Points, in no order, along strands that fork, close into loops and pass close to each other.
In the rows, zero is written as 128.
Points whose rows are less than 49.3 apart are linked; no others are. Some points are linked to none.
Tas: [140 111  73 101 144 103 112 119 159]
Zoto: [102 175 113 119 101 144 122 133 188]
Bugup: [148 192 126 121 119 161 146 145 156]
kuf: [ 91 150 104  97 119 105 106  98 119]
tor: [106 116 174 166 128 142 135 104  66]
vev: [118  80 111 164 125 103 134 164  84]
kez: [ 73 126 109  83 114  97 109 119 102]
lutom: [138 165 101  60 142 149 151 138 145]
bup: [189 170 140 117 137 141 151 151 111]
Nuzi: [182 157 153 113 110 115 143 185 120]
Vuka: [ 74 134 123 115 110 116 133 139  67]
tik: [107  86 110 151 112  93 123 164  96]
dusa: [ 87 147 155 160 107 122 114 106  84]
tad: [115 158 107 129 122 122 106 100 151]
nik: [ 89  87 115 144  96  92 118 175 118]
dakek: [120  97 105  62 156 137 132 155 195]
Voz: [116 114 146 142 145 111 112  81  63]
baz: [120  92 140 185 143 164 160 140  84]
Lifu: [126 148  92  59 144 139 138 126 158]
poba: [ 93 135 151 156 127 147 143 121  57]
bilob: [151 136 114 161 139 126 105  98 161]
buk: [102 146 176 162 115 134 103  65 115]
Gobu: [ 91 152 136 147 107 112 102 100 112]
Labom: [ 90 136 138 141 119 118 123 115  68]
nov: [159 135 153  79 112 124 150 200 143]
sive: [115  87 105 171 135 134 154 170  82]
deten: [108 113 187 165 122 137 125  86  81]
Tobif: [134  68 171 173 143 147 152 109  76]
Kavav: [129 163  99 122 127 134 119 113 163]
bik: [102 159 109  94 109 139 126 135 186]
duf: [105 107 103 133 108  87 100 133 139]
faba: [142 109 140  56 151 145 153 191 165]
zal: [129 115 100 148 128  95  96 110 141]
puv: [148 177 109 125 130 151 137 130 163]
pep: [142 164 140  93 107 152 159 187 166]
natu: [ 93  92 105 129 101  85 103 151 139]
seno: [122 150 115  95 112 150 143 164 196]
sigap: [111 101 109 184 142 165 166 154  90]
lus: [104 159 121 141 115 117  98  96 138]
Zun: [132  71 126 180 132  98 117 141  89]
lizes: [144  86 171 160 137 120 109  57 125]
nilep: [160 110  84  96 140 129 139 166 185]
rav: [ 68 121 119  99 106 105 127 142  83]
sudu: [147 184 132 107 111 157 154 168 154]
pif: [111 130 129 130 140 104 104  76  73]
bobip: [103 131 186 162 117 133 113  72  97]
Lape: [140  66 140 187 143 118 133 134  78]
zase: [132 157 165 158 131 158 113  58 156]
livos: [114 156 165 158 125 143 105  58 139]
Zokod: [129 107 117 160 131  96  96 105 125]
nefib: [139 108 133 164 141 105  96  82 124]
sek: [139 170 151 165 129 161 118  83 171]
Zefa: [115 130  84  61 146 124 123 117 159]
Bil: [155 173 108  79 141 148 155 141 134]
dos: [141  65 186 163 127 121 124  75 104]
kef: [133 111 120 189 111 104  94 123 170]
tugir: [152 125 143  66 130 137 154 198 156]
Fove: [121 147 133  82 117 159 152 183 192]
giref: [135  68 175 162 139 130 136  91  75]
pok: [122 117  75  78 144 103 109 109 147]
Lameb: [189 170 156 128 124 133 146 165 115]
Zoz: [178 144 140  99 113 122 151 195 136]
did: [133  72 144 188 148 151 158 135  79]
kuful: [128 110 122  62 151 151 146 174 190]
beke: [188 137 114 118 132 131 151 181 149]
pofu: [182 170 119 106 149 146 153 140 117]
nogur: [144 113  76  92 142 117 124 139 177]
Fug: [148 104 155 163 142 125 102  58 140]
gibad: [174 163 140 143 157 165 137  88 148]
pugad: [102 142 109 111 132 102 101  86  90]
tavi: [181 122  94 111 139 131 148 174 167]

A piece is all that can be reached along the links. How many separate loops has the piece of each point below (a circle has one, a figure eight two, a Y none), and how many tips (points with one link)?
Tas -> loops 1, tips 1
Vuka -> loops 0, tips 3
nik -> loops 2, tips 0

A fork is a point with three links, a tip a point with one. Leave the first point through the second and follow the links. Name the first fork or tip that comes.
dos / giref -> did
livos / buk -> Labom
duf / natu -> vev
Zefa / pok -> Zoz
puv / Bugup -> Zoto
tugir / faba -> dakek
tor / deten -> sek
kuf / pugad -> Voz

Name the points in between on the shortest way along the links from the first point to the second, in order.
Tobif / Zokod -> giref > dos > lizes > Fug > nefib
dos / sive -> giref > Tobif > did > baz > sigap
Tas / tugir -> nogur > nilep > tavi > beke > Zoz > nov
kuf / poba -> kez > rav > Vuka > Labom
buk / dusa -> bobip > deten > tor > poba > Labom
